Each row is a point on a landscape with many peaks, with its height.
A climber steps from a point to whichever of its 2 nearest points has the largest rise for the distance, and stops where none of them is higher. Distance is the straight distance between rows; heights are no part of it.
j783 height 35.0: [146 200 114 130 127  93  91  80 134  84 130 160 103  86 137 143 118 100
  68 114 115 151 103 131 140 104 140 176 117 109  94 108 150  89 141 161
 114  82 161 158 172 134  97 145 146 149]
j943 height 32.8: [146 119 107  81 105 100 201 150 169 185  99 138  96 165 118 113 155 165
 166 209 141 138 161 102  94 178  79 137 152 127 138 111 146 117 118 137
 157 164  96  96 161 109 184 146 152  70]
j746 height 60.9: [131  92 132 107 120 114 136 138 136 155  64 138 125 134 105 123 154 155
 140 173 109 140 116 109 116 163  92 135 132 124 124 109 163 139 134 129
 162 160 152 131 150 161 173 139 157  93]
j690 height 27.9: [118 183  81 100 166 108  61  87 103 114 108 153 115  62 183 138 132 133
  45 112 113 125 109 142 145 105 175 154  81 120 133  89 144  98 158 141
  87  80 148 185 106 117  88 132 131 169]
j278 height 29.2: [125 105  99  94 123 117 158 196 166 128 143 141  83 183  97 120 115 136
 199 160 133 157 114 127 145 187  83 130 180 119 138 149 127 145 131 169
 193 170 140 124 158 134 174 117 129  74]
j518 height 34.6: [113 103 105 119 165 105  65 114 124 142  90 138 153  87 157 157 139 128
  97  74 106 135 152 162 134 113 170 150 106 173 115  80 172 135 144 137
 100 143 135 141 106 108 111 141 114 134]
j408 height 48.7: [129  90 118 100 130 111 144 152 129 188  38 121 131 119 134 125 153 170
 113 186  94  97 118 121  95 144 120 102 131 102 153  75 176 124 165 115
 168 155  98 144 134 149 180 175 136 128]
j18 height 17.9: [ 94 115 130 104 140 165 127 120 124 123  84 146 153 117 208 139 130 162
 102 137 148 112 120 134 101 136 108 106 112 169 196  46 118  83 111 130
  99 168  70 173  75 137 130 124  85 143]
j144 height 47.2: [107  87 131 126 136 123 125 117 113 159  67 106 150 151 158 154 123 147
 122  80 115 109 112 160 104 133 115 109  97 135 165  99 164 141 116 100
 133 169 134 124 125 136 154 141  93 130]
j409 height 42.5: [139  98 153 158  92 130 163 145 137 197  80  90 144 171  80 117 139  97
 122 149 137 145 133 109 115 139  75  99 134 110 148 134 128 153 113  85
 156 133 144 110 130 123 169 131 161 112]
j204 height 6.8: [121 146 130 178 136 118 101 138 142 148 171  86 140 116 155 133 121 129
 111 117 112 125 148 128 128  79 136 149 130 110 109 123 133 122 151 109
 105 126 145 117 133 149 130 119 140 147]
j452 height 39.5: [119 130 113 150 108 151  91 103  85 114 142 123 149 132 148 133 130 140
  93 142 112  87 100 154  92 130 167 110 103 145 142  65 116 129 112 132
  95 123 114 150 125 172  91 138 107 187]
j500 height 14.0: [109 106 117 111 124 120 159 129 135 153 131 112 123 166 169 136 118 156
 149 166 204 113 113 133 123 130 112  91 105 105 215  86 105 108  95 111
 126 161 102 151 112 154 149 121  99 130]
j772 height 53.3: [120  83 133 154 152 140 120 115 105 166  77  80 156 140 126 135 139 107
  93 103  80 147 142 152  96 113 120 126 139 131 134 125 162 156  92 102
 154 145 151 112 142 149 147 132 130 136]
j73 height 47.0: [131 160 158 181  82 112 141 137 110  87 175 139 118  92  82 154 105  70
 125  99 141 149 164 128 147 116 124 151 174 136  84 171 138 138 124 102
 156  92 161  89 153  95 108 128 175 109]
j734 height 59.0: [ 96 137 143 147 130 182 116 103  88  93 164 136 158 108 162 140 110 155
  79  91 129  76  99 169 113 132 151  97 106 176 181  90  88  85 127 111
  95 155  87 154  60 167 113 112  82 140]
j15 height 61.4: [154 126 144 152 128 162  88 107 111 143 106 119 171 144 130 122 162 117
 113 148 100 129 117 116  91  89 156 114 104  94 120 137 122 146 105 132
 121  96 132 119 139 133 105 149 129 190]
j939 height 17.3: [132 123 158 125 153 109 135 123 173 106  67 131 150 146 167 159 138 117
 148 115 148 132 108 132 129 132  85 117 134 139 125 130 123 106 147 133
 138 163 123 144 149 142 160 118 133  92]
j85 height 42.9: [129 104 112 110 101 125 203 133 154 188 146 134 115 165  91 123 140 186
 162 198 134 104 144  88  94 163 121 121 128 124 174  76 138 121  96 134
 141 181 106 108 150 131 176 169 132  88]
j129 height 27.8: [121 119 103 150 130 105 151 157 120 129 186 136 135 118  99 143 127 144
 126 125  86 115 180 151 151 118 114 131 180 127  91 156 113 154 152 107
 167 116 105 113 125  79 111 104 145  98]
j447 height 30.3: [155 183 127 152 136 107 121  67 135 114 118 159 111  77  79 133 131  60
  43 147 102 159 147 106 126  84 159 183 118  98  93 132 157 114 122 166
 118  74 154 130 162 107 108 157 163 151]
j290 height 37.6: [102 110 112  76 173 102  99 142 138 135  95 152 128  90 146 148 125 166
 142  79 112 143 115 148 154 143 151 165 137 180 121 101 170 136 143 168
 115 161 166 149 112 120 115 122 119  91]
j480 height 43.4: [116 133 121 179  78 129  92 121  80 109 160 124 126 134  95 139 111 121
 133 129 119 103 104 132 119 130 146 130 111 123 108 106 132 141 123 130
 133 108 165 137 130 150  94 142 129 165]
j286 height 38.4: [107 145  84 111 140  96 104 121 103 145 172 118  89 100 114 134 103 148
 111 135 132 118 132 145 160  80 193 137 105  94 123 119 110 138 141 131
 109  77 153 150 115 118  81 124 143 144]
j797 height 20.1: [167 121 116  98 113 153 144 159 124 173 150 142  91 148  49  76 165 127
 151 148 123 173 177  73 148 181  86 178 169 127 107 201 153 143  65 104
 164 114 111 115  90  74 159 118 128  75]
j159 height 16.9: [114 159 149 138 160 100  90 103 124  95 109 137 128  91 130 174  95  95
  93  35 131 144 111 137 175 108 160 171 115 147 112 153 126  90 160 163
 124 128 176 144 113 121 101 129 142 130]
j568 height 31.5: [118  92  85 110 172 139 122 123 111 116 158 124 139 103 137 130 144 149
 112 167  60 117 141 142 108 102 146 142 122 112 122 106 159 125 143 135
 122 103  81 176 141 130 102 133  74 153]
j325 height 12.3: [111 116 129  97 149 111 127 148 138 139 136 108 130 133 174 137 123 152
 161 131 191 115 105 145 148 105 139 120 111 116 157 101 120 106 124 117
 109 139 128 141 108 153 132  99 108 125]
j698 height 61.8: [138 120 149 153 172 146  92  89 104 143  74 103 154 111 135 143 126 103
  64  60 114 132 116 147 110 102 145 160 105 121 133 157 187 130  80 124
 136 143 167 108 123 144 131 124  92 152]
j350 height 57.5: [113 104 152 157  64 142 146 125 104 157 115  87 147 182 122 141 101 130
 148 101 136 113 128 153 106 121 132  80 113 140 161 129 136 174  88 125
 114 175 163  69 149 144 126 166 121 121]
j834 height 51.6: [141 121 134 133 120 160 124 121 146 131 138 137 160 140 108 120 173 164
 144 176 115 129 119 110  83 132 115 118 113  91 132 121 134 132 107 115
 129 122 101 145 138 144 141 149 127 141]
j766 height 53.2: [ 88 133 105 113 172 146 105 147  98 127 172 122 143 118 163 141 115 163
 135  77 135  90  75 149 126 140 148 131 102 153 176  89 158  93 126 106
 104 127 132 162  70 148 121 115  76 166]
j238 height 16.2: [101  94 121 104 145 164 146 117 117 137  92 113 127 137 208 108 131 146
 114 174 165 117 127 121 111 117 125  99  95 122 218  74 110 115  99 115
 102 145  84 162 104 155 128 116  82 177]
j828 height 31.2: [131 128 103 140 154 117  66  87 120 119 118 132 145  89 165 134 131  99
  58 111  97 125 154 133 134  76 174 149  82 127 114  93 136 123 159 140
  90 101 127 148 130 117  89 148 128 183]
j66 height 36.3: [105 126 118 129 112 153 191 159 158 119 166 136 116 150  85 127 133 147
 203 163 101 143 173  99 126 174  92 146 153 158 135 139 128 133 114 134
 139 195 140 122 151 131 184 147 156  45]
j863 height 49.3: [139  89 134 113  76 128 201 145 153 184  69 121 115 172  76 103 136 131
 116 169 138 151 137 105 115 168  85 104 127 122 167 101 144 146 123 103
 178 165 162 124 142 135 192 160 168  69]
j914 height 8.5: [147 151 112 109 149 110  93 111 136 122  70 148 142  70 201 113 160 159
  90 171 119 106 119 140 122 121 143 142 120 126 123  90 131 110 165 129
  98 141 103 143 129 163 111 130 152 154]
j546 height 45.0: [131 123 134 116 123 167 136  92 148  93 122 149 132 126 142 140 151 160
 155 155 149 144 108 133 112 145  95 118 103 115 153 144 124 103  97 129
 118 144 100 189 122 160 139 147  99 112]
j114 height 64.4: [113 108 161 161  75 140 152 110 126 112  94 104 149 149 107 134 107  92
 122  95 137 141 139 135 126 137 101 107 116 165 130 125 145 165 114 125
 129 184 180  69 145 157 164 147 160  75]
j968 height 43.9: [119  87 126 107 153 133 108 125  99 185  52 110 143 161 145 136 120 189
 130 101 103  93  98 146  98 137 146  48  87 118 195  93 155 147 115  95
 129 146 121 163 124 132 156 164  83 160]
j158 height 16.8: [169 124 137 139 100 154 138 122 136 197 130 117 118 136  59  63 169  89
 127 151 115 165 182  74 120 143 110 155 155 121 106 174 132 167  70  96
 127 100 123  85 100  95 133 112 151 126]
j667 height 49.7: [ 96 141 102 121 135 129  88 143  85 115 167 127 110 110 127 140  94 156
 145  77 158  89  83 158 166 135 176 136  89 141 156 106 138 121 134 111
 113 124 187 154  81 153 109 116 109 135]
j996 height 54.3: [154  81 108  96 140 134 172 144 154 161 110 134 126 140 125  78 157 158
 124 223  88 115 168  84 101 119  95 114 124 104 118 128 120 129 157 135
 149 126  43 119 126 105 171 129 117 144]
j583 height 51.8: [109 172  81 110 150 142  82  94  45 125 170 108 114 105 154 126  93 124
  65  55 108 112  84 157 132 115 195 118  54 131 165 116 139  94 123 118
  82  67 156 159  75 106  82 154  77 197]
j45 height 46.4: [113 144  86 130 165 124  54  99  67 171 118 105 110 122 150 120 111 140
  94  52  84 100 109 169 127 128 188 118  75 138 137 116 152 147 125 114
  83  88 174 153 106 123 101 143  87 199]
j5 height 36.6: [128 104 108 105 140 104 164 157 152 135 144 134 130 150 119 132 152 159
 143 170  80 118 157 123 124 138  87 136 173 129  85 130 114 133 162 142
 158 125  58 115 130  97 148 100 122 106]
j526 height 36.4: [162  91 123  88 155  93 138 128 143 172  80 138 112 120 121  85 174 143
 124 199 119 147 159  96 125 122 109 145 139  99  97 148 139 151 127 132
 168 120  89 105 141 103 142  97 149 127]
j396 height 3.9: [161 132 167 123 113 140 140  96 156 103  76 136 146 110 187 111 154 110
 118 159 168 134 139 105 119 111 119 111 101 135 115 113 104 111 122 129
  72 142  91 124 130 157 132 127 125 140]
j313 height 19.2: [150 138 123 109 157  79 147 127 153  89 143 148 125 127 137 128 139 117
 134 120 110 157 160 142 134 116 144 169 167 130  70 142 104 120 139 167
 124 106 106 117 178  86  84 114 155 118]
j175 height 27.4: [155 109 134 111 156 107 139 118 141 154 100 143 110 113  82 114 167 114
 109 165 117 173 152  97 130 129 125 184 159 114  89 153 154 142  93 146
 166 102 138 112 146 118 132  99 152 103]
j921 height 14.3: [165 149 113 158  93 129 138 144 160 186 157 121 113 118  95  56 144 113
 130 167 108 137 190  71 133 120 102 166 153 122  77 135 112 135 127 106
 110 106 103  90 118 101 131 107 152 146]
j517 height 43.3: [119 126 130 186  58 126 122 140  89 127 168 111 121 125  68 134 112 103
 138 123 118 121 152 130 137 133 123 140 154 127  95 139 126 171 117 108
 148 114 159 102 130 126 106 126 156 124]
j792 height 15.0: [141 145 172 182  96 138 131 134 137 129 146 115 136 133 107 131 137  67
 159 130 175 142 142  88 133 129  87 122 140 111 107 169 118 136 112  88
 127  91 116 109 132 116 142 110 145 139]
j465 height 17.2: [139 130 128 102 178 106 154 146 166  95 136 121 107 164 168 103 148 152
 162 158 105 128 110 126 112 160 134 132 204 142 106 123  69 111 166 186
 132 133  83 159 149 132 105 126 142 138]
j58 height 54.6: [138 140 169 155 166 122 126 102 136 113 113 108 151 114 139 162 118  81
 105  73 163 141 140 134 133  91 125 165 127 121 114 170 165 113 105 118
 134 137 151 101 146 147 137 107 106 115]
j948 height 8.4: [127 113 116 140 122  84 151 147 159 194 137  90 125 125 132 107 125 143
 127 156 129 110 158 134 128  98 122 135 135 127 119  92 118 138 150 112
 111 152 130 103 132 150 140 115 139 118]
j671 height 9.3: [159 134 115 125 101 144 195 173 170 176 184 146 130 169  99  80 151 133
 164 191 153 112 162  51 135 160  58 117 161 120 160 140 103 118 122 101
 124 137  32 111  78  62 160 120  95 113]
j851 height 5.6: [108 183 126 164 109 104  79 103 114 146 175  97 100 113 156 142  88  98
  95  87 142 120 144 138 152  69 158 169 109 103 108 131 130 122 132 122
 101 103 173 106 140 141 120 139 141 155]
j53 height 1.2: [153 122 147 117 135 143 174 126 184 105  84 143 150 142 165 105 159 112
 134 184 153 125 140 105 107 121  76  89 127 122 133 100  80  93 163 103
 114 120  58 132 147 136 162 122 139 130]
j822 height 19.9: [130 140 127  90 215  78 113 125 140 115  88 121 107 109 172 159 108 101
 124  58 142 143  87 142 161 123 155 175 148 135 120 144 144  93 152 162
 136 111 154 147 131 110 100 106 118 137]
j35 height 7.0: [146 137 150 127  73 133 167 127 146 127 179 135 123 150 116  96 140 141
 154 188 193 111 135 120 118 130 127  93 114 125 122 133  72 124 119 121
  90 119  81  88 120 149 124 127 151 118]
j334 height 24.1: [ 93  92 113 165 130 131 125 143 110 122 174 126 152 127  99 161 133 155
 137 124  83 106 141 154 130 112 134 107 141 113 127 127 139 150 149 103
 162 120 115 130 129 116 128 124 126 119]
j626 height 23.1: [128 120 128 192  97 150 176 145 128 143 196 116 149 145 121 104 125 111
 152 169 134  81 157 106 106 114 111  91 153 119 149 113  82 138 110  96
 105 125  71 115 128 111 111 112 113 188]
j511 height 51.0: [116 109 130 147  74 143 195 129 146 178 124 100 130 167 103 146 116 155
 169 139 151 106 141 123 106 135 111 101 110 125 193 107 125 145  91 118
 110 191 141 128 142 146 145 184 114 102]
j320 height 9.4: [157 124 166 177  81 162 153 127 151 154 110 113 157 172 140  75 129  67
 143 158 129 129 153  73  95 108 118  75 129 132 121 112  86 139 127 118
  79 109  93  73 144 107 126 135 128 211]
j17 height 13.4: [143 156 175 197  44 150 124 152 114 144 172  99 130 148  94 112 111  64
 153 121 179 111 137 110 122 147 100  87 157 113 111 190 123 163 106  89
 117  99 137  55 121 110 121 141 140 155]
j198 height 14.2: [143 139 155 139 156  99 160 158 179 119  94 115 138 160 123 136 117  98
 140 123 130 153 102 136 141 157  67 119 181 141 113 156 123 135 166 127
 163 152 158 105 170 135 171  98 163  80]
j380 height 9.5: [170 122 142 124  57 115 132 131 136 170 135 126 118 151  81  91 147 143
 134 169 174 115 123 121 124 129 121  95 104  93 111 154  95 155 108 120
 128 119 112  76 115 128 132 130 150 129]
j958 height 10.4: [134 140 121 108 143  78 128 165 165 148 138 103 114 123 151 127 113 125
 172 150 167 125 136 143 160 102 143 152 152 124 115 109  98 124 149 136
 114 136 136 117 138 141 115  85 140 104]
j912 height 10.3: [144 160 130 101 107 123  76 100 112 111  77 159 138  70 162 122 146 171
  84 123 143  99  79 147 131 142 150 135  93 135 116 118 132 114 140 146
  99 151 147 139 100 167 108 144 139 137]
j232 height 14.8: [119 178 151 125 134 123  63 108  90 108 144 139 152  84 146 173  80  98
  58   4 142 138 109 125 133 116 173 172  81 158 117 131 154  68 145 162
 106 129 148 116  76  97 113 137 112 142]
j793 height 28.0: [134  90 100 123 155 171 102 103 109 120 102 113 152 109 169 109 140 149
 109 139  81 116 133 134 105  99 151 106  81 102 149 115 133 135 114 123
 100 126 102 188 123 127 100 132  63 188]
j920 height 34.9: [109 137 117  61 194 132  88 132 120 124  92 169 127  78 143 151 112 161
 114  30 123 149  79 152 151 144 153 143 106 174 116 126 176 104 130 152
 119 118 167 152  81  79 115 114 105 125]
j540 height 39.3: [140 154 154 111 127 173 135  94 156  58 128 176 129 127 127 145 174 121
 175 166 136 173 114 103 109 153 113 131 133 133 130 142  96  91 110 137
 115  95  94 186 137 136 129 144 144 107]
j576 height 41.7: [ 96 129 129 144 112 152 168 164 133  86 178 140 114 121 111 157 113 152
 218 132 135 141 155 126 142 152 121 143 167 137 135 175 130 149 120 138
 162 178 162 145 149 127 142 146 143  68]
j341 height 35.8: [126 129 120 128 115 150 128  88 101  73 143 156 139 106 159 122 153 137
  94 176 132 114 132 157  97 137 157 127 116 163 135  67  93 118 100 134
  94 127  78 161 127 166  80 116 117 139]
j852 height 58.8: [ 92 156  90 125 181 140  85 112  94 121 175 126 137  92 180 132 109 145
  92  56 113  95 107 165 137 113 172 136  79 156 151  95 138  86 152  93
  79  90 123 152  71 124 106 119  87 167]
j93 height 24.2: [139 163  91  89 156  81 137 133 143  93 162 162  94 122 130 120 134 165
 115 127  81 143 108 152 139 128 156 150 165 105  92 138 103 119 155 163
 150  89 123 143 172 106  85 120 157 136]
j3 height 35.2: [144  86 140 124  90 134 145  97 111 169  61 107 132 167 123 117 141 149
 125 158 133 118 139 140  96 122 131  68  82  97 145 134 114 164  91 117
 120 139 102 132 144 134 133 164 109 157]
j810 height 7.1: [131 124 182 167  89 157 122  99 110 135 126  93 144 161 143 118 126  54
 143 137 171 140 141  92 108  97 131  96 110 126 107 166 113 142  92 143
  76 102 120  67 130 135 116 157 121 177]
j501 height 25.9: [115 114 124 131 137 203  83  98  83 114 107 115 175 129 189 126 114 128
  93  97  95 107 122 153  90 107 167  79  74 149 169 115  90 111 102 145
  92 138  85 167  83 110  88 139  54 209]
j925 height 41.4: [ 96  95  98  68 178 107 119 168 123 122 120 124  95 120 115 161 115 151
 169 101 108 157 115 152 155 131 148 159 157 150 133 125 181 154 122 154
 160 131 175 137 142 129 127 115 107  66]
j234 height 42.4: [153 157 117 157 133 116 102  96 151  97 118 157 111  97 137 126 143  94
  99 158  95 131 137 119 125 114 106 166 134 107  79 116 117 105 167 130
 129  79 107 154 160 134 117 111 149 159]
j455 height 30.2: [128 123 123 146 102 106 179 198 148 176 181 114 146 155  92 125 114 142
 144 168 144 100 144 123 142 145  67  99 168 109 150 139 114 149 149  95
 158 154 102 100 118  89 157 107 131  92]
j956 height 10.5: [103 124 131 133 149 100 123 162 125 139 117  94 138 141 150 162 103 116
 149  57 155 105 107 163 166 136 111 128  99 138 152 150 136 127 166  98
 133 168 177 118 102 140 172  96 126  91]
j199 height 11.9: [155 129 142 186 101 134 126 123 161 176 115 105 147 132 121  75 132  69
 105 158 115 140 176  70 115  94 108 128 134 117  97 131 111 149 133 110
 101  98  98  74 131 102 117 108 146 175]
j44 height 5.1: [135 164 168 148  72 150 157 114 138  74 190 132 126 125 113 129 138 116
 175 155 174 122 148 118 107 145 132 101 129 158  99 135  88 117 118 125
  51 115  84 118 136 150 117 149 141 109]
j669 height 53.9: [125 115 148 174 129 183 112 117  90 124 140 101 172 148 140 135 130 103
 140 118  94 149 138 129 106  83 161  94 114 100 142 179 123 146  99 121
 128 106 132 147 151 107  93 153  96 208]
j619 height 62.0: [142 151 155 149  95 142 142 110 121  61 162 157 121 114 101 139 152 101
 138 147 130 141 139 125 135 123 134 115 133 121  86 171  74 110 149 122
 127  68 100 157 125 117  96 130 162 142]
j586 height 34.1: [106 121 127 137 114 113 185 191 159 138 167 111 133 163 121 156  93 120
 168 159 150 126 121 148 139 152  49  95 164 114 172 156 147 138 152 105
 168 174 133 126 153 122 199 130 114  70]
j643 height 11.6: [167 130 159 154  39 138 127 147 109 193 142 118 117 171  65  74 130  99
 134 131 153 128 131 110 130 141 107  87 142 109 115 190  99 186  95 112
 130 108 130  58  97 106 118 148 131 153]
j9 height 23.9: [146 134 135 122 127 197  67  89  61  98 105 114 179 122 201 118  92  75
  56  72 109 135 113 127  91 109 173 122  60 151 141 138 113  87 107 171
  88 118 100 122  87 104  78 144  57 226]
j267 height 9.6: [ 92 118 127  92 151 125 121 163 152 123  81 134 135 139 162 164  92 138
 158  45 148 129  93 134 161 157  95 136 109 171 166 112 160 119 143 137
 147 201 179 123 105 136 169 104 110  82]
j361 height 67.7: [ 86 156 123 158 142 161  94 102  72  88 196 121 143  99 168 151 104 139
  73  94 114  83 119 171 126  97 184 102  90 144 159 120  96  93 151 109
  96 108 113 163  72 139  92 136 102 164]
j363 height 23.7: [166 134 143  93 117 102 187 157 198 170  88 133 109 160 126 105 158 109
 153 186 163 160 134  85 112 161  42 122 161 120 122 130 150 121 140 127
 147 137  86  98 161 116 191 123 135  94]
j799 height 4.5: [135 130 122 114 119 124 176 161 151 100 121 118  98 165  87 118 107  95
 172 127 130 178 147 137 154 179  99 131 191 146 122 188  97 183 108 136
 174 173 181  91 166 105 144 100 183  33]
j430 height 46.5: [112 113 125 145  78 133  92 129  68 129 138 105 117 150 105 130  93 134
 142  89 148  84  92 157 139 137 148 120  83 128 141 124 146 163 102 132
 130 147 188 123 116 173 111 141 102 158]
j931 height 11.8: [122 130 143 132 143  99 130 157 145 104 120 115 121 147 112 140 110 110
 149  99 160 138 105 155 175 140 110 121 142 122 126 191 113 151 154 117
 172 151 190 112 149 129 148  95 167  83]
j865 height 36.9: [ 95  93  89 106 198 119 104 140  98 143 138 112 113 110 119 150 123 162
 133 125  61 103 103 154 128 128 138 112 119 134 133 110 186 141 170 115
 139 101 118 179 112 144 145 130  75 137]
j116 height 19.7: [113 130 150 120 140 148 104 106 140  89  91 147 167 121 178 163 127 143
 122  87 136 110 107 151 122 123 114 114 101 158 138  94 118  86 145 129
 117 166 102 157 103 136 134 126 108 119]
j964 height 49.4: [114 135 150 144 138 122 135 162 140 104 157 108 146 112 159 173 103 113
 176  83 176 151 150 148 142 104 120 149 139 136 127 149 150 117 116 114
 121 159 147 117 154 121 134 120 111  76]
j355 height 37.7: [108 113  94 150 150 146 105 112 102 134 182 125 144 113 131 108 132 142
  83 176  85 112 151 122 124  79 183  98 110 104 139  93  89 142 152 117
 110  76  93 148 115 115  83 114 124 195]
j241 height 6.9: [136 109 123 108 154  99 157 168 158 112 118 119 100 182 102 107 119 122
 165 111  96 165 110 122 141 185 104 132 205 128 110 182  94 174 133 177
 208 134 155  95 157  78 120 113 167  81]
j331 height 5.5: [138 139 175 138 110 161 127  78 128  88 120 127 142 134 157 145 140  87
 138 135 194 150 118 102 111 106 127 120  96 129 126 145 124 108  82 133
  97 100 109 119 131 141 118 139 112 138]
j710 height 43.8: [125 135  93 134 125 118 134 115 125 124 193 132 101 108 122 108 125 147
 113 180 119 110 157 122 153  87 158 138 123  96 117 125  71 123 156 127
 113  88 104 149 114 122  88 103 141 157]
j109 height 48.8: [133 154 154 164 164 119 132 109 127 148 136 112 117 107  79 130 117  63
  75 103 161 151 144 113 139  77 140 181 154  95 111 169 161 123  98 120
 169  83 177  98 142 140 128 105 148 134]
j117 height 22.3: [175 173 133 114 118 106 140 131 162 108 146 169 106 143  89  92 153 126
 143 125 112 150 135  97 130 172 129 176 181 146  51 150  92 117 129 172
 142 100 122  96 161  83 101 115 187 111]
j846 height 13.9: [160 120 132 134  96 165 176 152 172 191 149 128 143 181 112  71 164 128
 163 189 133 139 152  67  94 133  81  94 135 101 163 140 121 135 100  91
 127 120  65 104 125  94 157 138 117 164]
j659 height 51.5: [112 172 165 166 112  91 119 122  98  69 162 136 112 102  97 168  74  71
  89  68 155 148 146 132 162  87 163 150 150 141  94 161 153 130 146 157
 151 112 201  62 163 123 112 152 175 102]
j853 height 42.0: [ 97 102  94 134 186 127  66 123  85 148  95 113 130 115 122 140 115 137
 108  71  65 103 103 155 129 140 148 123  91 137 124 103 186 130 153  93
 131  97 172 158 108 146 145 136 100 153]
j620 height 35.6: [134 104  96  76 136 117 145 165 123 121 133 141  77 136  80 116 133 163
 170 143 103 159 141 145 152 159 133 169 168 124 104 156 142 158 111 153
 181 152 168 134 159 141 145 104 150  68]
j14 height 13.2: [115 146 175 121  97 148  70 107  87  93 120 126 160 109 162 165  93 120
  93  62 180 129  93 108 125 127 151 144  82 162 118 126 124  79 126 170
 100 148 147 121  71 142 115 136 119 135]
j196 height 11.7: [128 176 155  98 127 132  66 102  97  68 103 159 130  96 176 141 119 141
  65  85 161 130  63 141 142 145 161 135  96 161 122 119 103  77 149 168
 109 122 150 140  86 165 109 117 138 142]
j864 height 24.6: [114 193  93  96 167  85  75  78  87 103 111 163 103  72 141 166  96  98
  39  55 108 135  78 145 163 112 187 154  68 130 148  91 154  69 158 154
  99  74 173 161 104  91 106 159 141 159]
j280 height 40.8: [101  80 106 122 128 136 163 143 121 172 133 110 112 136  75 114 104 188
 142 122  87 100 124 139 127 147 133 107 121 135 183  96 165 162 122 118
 135 205 170 150 124 170 162 151 105  98]
j7 height 41.3: [149  83 128 120 141 122 104 128 110 177  51 121 138 133 126 110 156 175
 106 158  94  92 116 133  93 123 134  73 109  92 144 104 146 150 137  95
 156 117 110 138 141 143 148 140 127 172]
j841 height 18.0: [161 143 155 131 114 144 156 142 187 156 127 127 130 146 121  98 159  92
 172 173 170 158 145  62 112 137  69 118 136 105 118 129 132 127 110 100
 107 101  76 109 143 111 166 102 130 122]
j928 height 51.7: [124 150 127 142 109 102 148 136 103 100 189 141 112  91  94 140 120 119
 120 139 120 135 163 125 161  85 156 135 144  93 115 175  96 117 156 112
 149  74 131 154 135  73  85 133 169 146]
j105 height 51.4: [139 163 135 167 100 144 100  74 119  59 141 147 137 101 123 129 127  81
  92 145 111 123 134 138 117 100 139 122 113 123  88 122  88  88 163 129
 104  77 100 159 128 143  95 146 146 155]
j59 height 25.8: [165 135 149 139 151 134 133  77 157 126  96 142 129  84 111 111 160  68
 100 156 142 159 165  89 116 100 144 171 120 113  87 157 156 136 107 145
 113  97 132 120 155 128 117 126 139 148]
j371 height 26.8: [128 116 105 147 117 119 152 180 131 165 206 112 136 138 112 111 117 146
 154 168 163  83 138 125 143 112 110 102 158  85 164 130 103 147 117  93
 144 133  93 113 111 117 127  98 105 142]
j370 height 37.3: [ 79  87 111 140 120 134 189 183 131 140 148 112 128 161  89 140  95 143
 153 135 117 110 122 134 152 150  88  99 141 133 193 112 164 157 159 100
 177 198 171 125 133 154 190 132 125  73]
j353 height 21.1: [167 139 147 108 142 114 146 113 178 125  84 147 109 118 116 113 161 118
 158 136 134 166 129 113 129 162 126 173 158 136  94 166 135 128 114 163
 119 148 149 135 170 151 145 135 158  87]
j788 height 57.2: [118 124 168 171  91 125 101 111 107 101 134 113 128 132 102 148  90  80
 108  94 164 123 126 131 145 111 139 127 122 149  86 158 145 153 138 147
 128 130 189  56 129 160 137 139 163  99]
j307 height 21.7: [100 118 133 159 129 154 132 124 141  76 164 147 167 119 138 166 124 158
 156 104  95 106 123 157 117 132 116 117 129 149 128 103 137 117 140 117
 129 160 106 149 143 142 131 142 108 102]
j709 height 34.7: [109 133  98 115 117  89  81 110  92 157 146 125  69  99  80 132  94 157
 102 114 110 128 143 146 169  98 190 142 111 111 104 127 127 174 134 140
 136  89 194 110 128 132 104 125 166 101]
j179 height 31.0: [131 144 114 104 138 127 134 105 124  53 154 170 120 119 144 121 153 162
 103 153 119 124 101 170 124 133 149 124 139 137 115 105  88 101 139 139
 134  98  99 162 146 152  85 101 136 133]
j605 height 23.8: [125 125 109 102 176 104 138 132 153  90 105 156 124 135 162 124 153 170
 123 161 100  97 104 162 116 147 132 108 170 137 119  97  87 106 184 147
 144 128  76 159 137 150 124 114 144 130]
j205 height 31.4: [119 112 131 143  89 166 164 146 120 146 172 128 125 144  48 100 148 138
 176 159  94 148 179  92 116 175 116 151 154 152 114 148 128 154  87 104
 144 152 142 101 124 112 164 128 176  73]
j12 height 32.4: [137 154 139 121 129 148 144 144 165  78 170 163 115 156 119 116 161 141
 176 183 142 147 105  92 104 179  88 130 185 134 114 113 104  93 125 142
 149 106  75 160 150 138 142 111 138 116]
j304 height 6.1: [123 119 116  88 170 100 113 136 130 134  45 140 133  91 193 135 148 150
 120 134 114 101 104 145 122 150 116 139 149 142 120  92 185 116 173 130
 123 151 103 140 129 152 154 134 110 144]
j940 height 17.1: [154 136 160 100  86 125 134 103 148  89  99 148 109 116 125 134 128 126
 161 118 180 138 112 144 137 143 136 138 113 144  95 161 116 138 106 174
 103 162 156 108 136 159 116 150 136  81]
j981 height 27.0: [152 158 147 118 103 120 139 147 155  75 154 174 119 157 107 111 140 145
 173 140 145 145 101 104 137 180 126 139 179 149  89 114  83 118 134 161
 148 121 126 126 158 129 110 104 173 108]
j579 height 24.3: [148 126  98  97 105 128 150 197 146 144 160 158  92 165  75 118 139 141
 181 152 134 163 151 107 156 181  66 160 194 120 125 167 142 150 100 143
 202 140 115 104 120  89 163 112 129  55]
j640 height 54.9: [127 109 155 159 151 163 104  91  95 108 113 107 174 119 155 163 118 104
 110  73 114 146 132 136 115  84 153 123  83 110 142 176 150 124  97 121
 128 124 126 138 126 111 100 153  78 156]
j369 height 45.6: [109 131 120  98 136 136 141 171 156 102 145 124 107 132 137 166  98 137
 198  97 133 153 130 144 165 129 128 167 171 143 141 142 142 143 113 165
 147 184 178 141 147 133 125 128 117  49]
j639 height 44.0: [ 83  74 110  96 144 138 130 131 112 159  84 135 122 122 119 150 108 187
 142  90 102 112 121 148 137 149 116 109 103 166 168  84 184 158 124 125
 131 188 159 152 104 138 152 137  90  91]
j780 height 9.9: [118 106 111  99 172  86 136 170 140 108 124 129 102 168 121 138 115 135
 178  99 133 146  84 163 166 160 121 114 169 105 134 172 110 165 151 152
 195 129 161 133 160 105 124  98 144  95]
j189 height 24.0: [126 155  92  70 203  90  94 117 121 116 106 140  88  86 199 119 134 134
  94 122 143 136  96 143 174 107 169 155 125 125 130 110 126  92 165 138
 104  82 144 161 120 126  94 101 129 167]

Where does a climber stop that starts at each point below?
j501 => j361
j626 => j144
j17 => j114
j958 => j996
j241 => j996
j799 => j996
j396 => j369
j53 => j114
j956 => j996
j846 => j114
j313 => j361

Call two points neighbours if one is among the 2 nearest of the other. Go from one point of each pair to the other, from neighbour to neighbour, staying as high as possible. Name the lowest point that can't be avoided.
j15 and j698 => j669
j619 and j369 => j59
j369 and j746 => j7
j619 and j114 => j568
j361 and j114 => j517

For each start below, name every point that the climber comes to, in order.
j204 => j948 j958 j325 j500 j238 j18 j116 j307 j334 j129 j5 j996
j35 => j380 j643 j17 j792 j841 j363 j943 j85 j511 j350 j114
j605 => j179 j341 j452 j480 j430 j667 j766 j852 j361
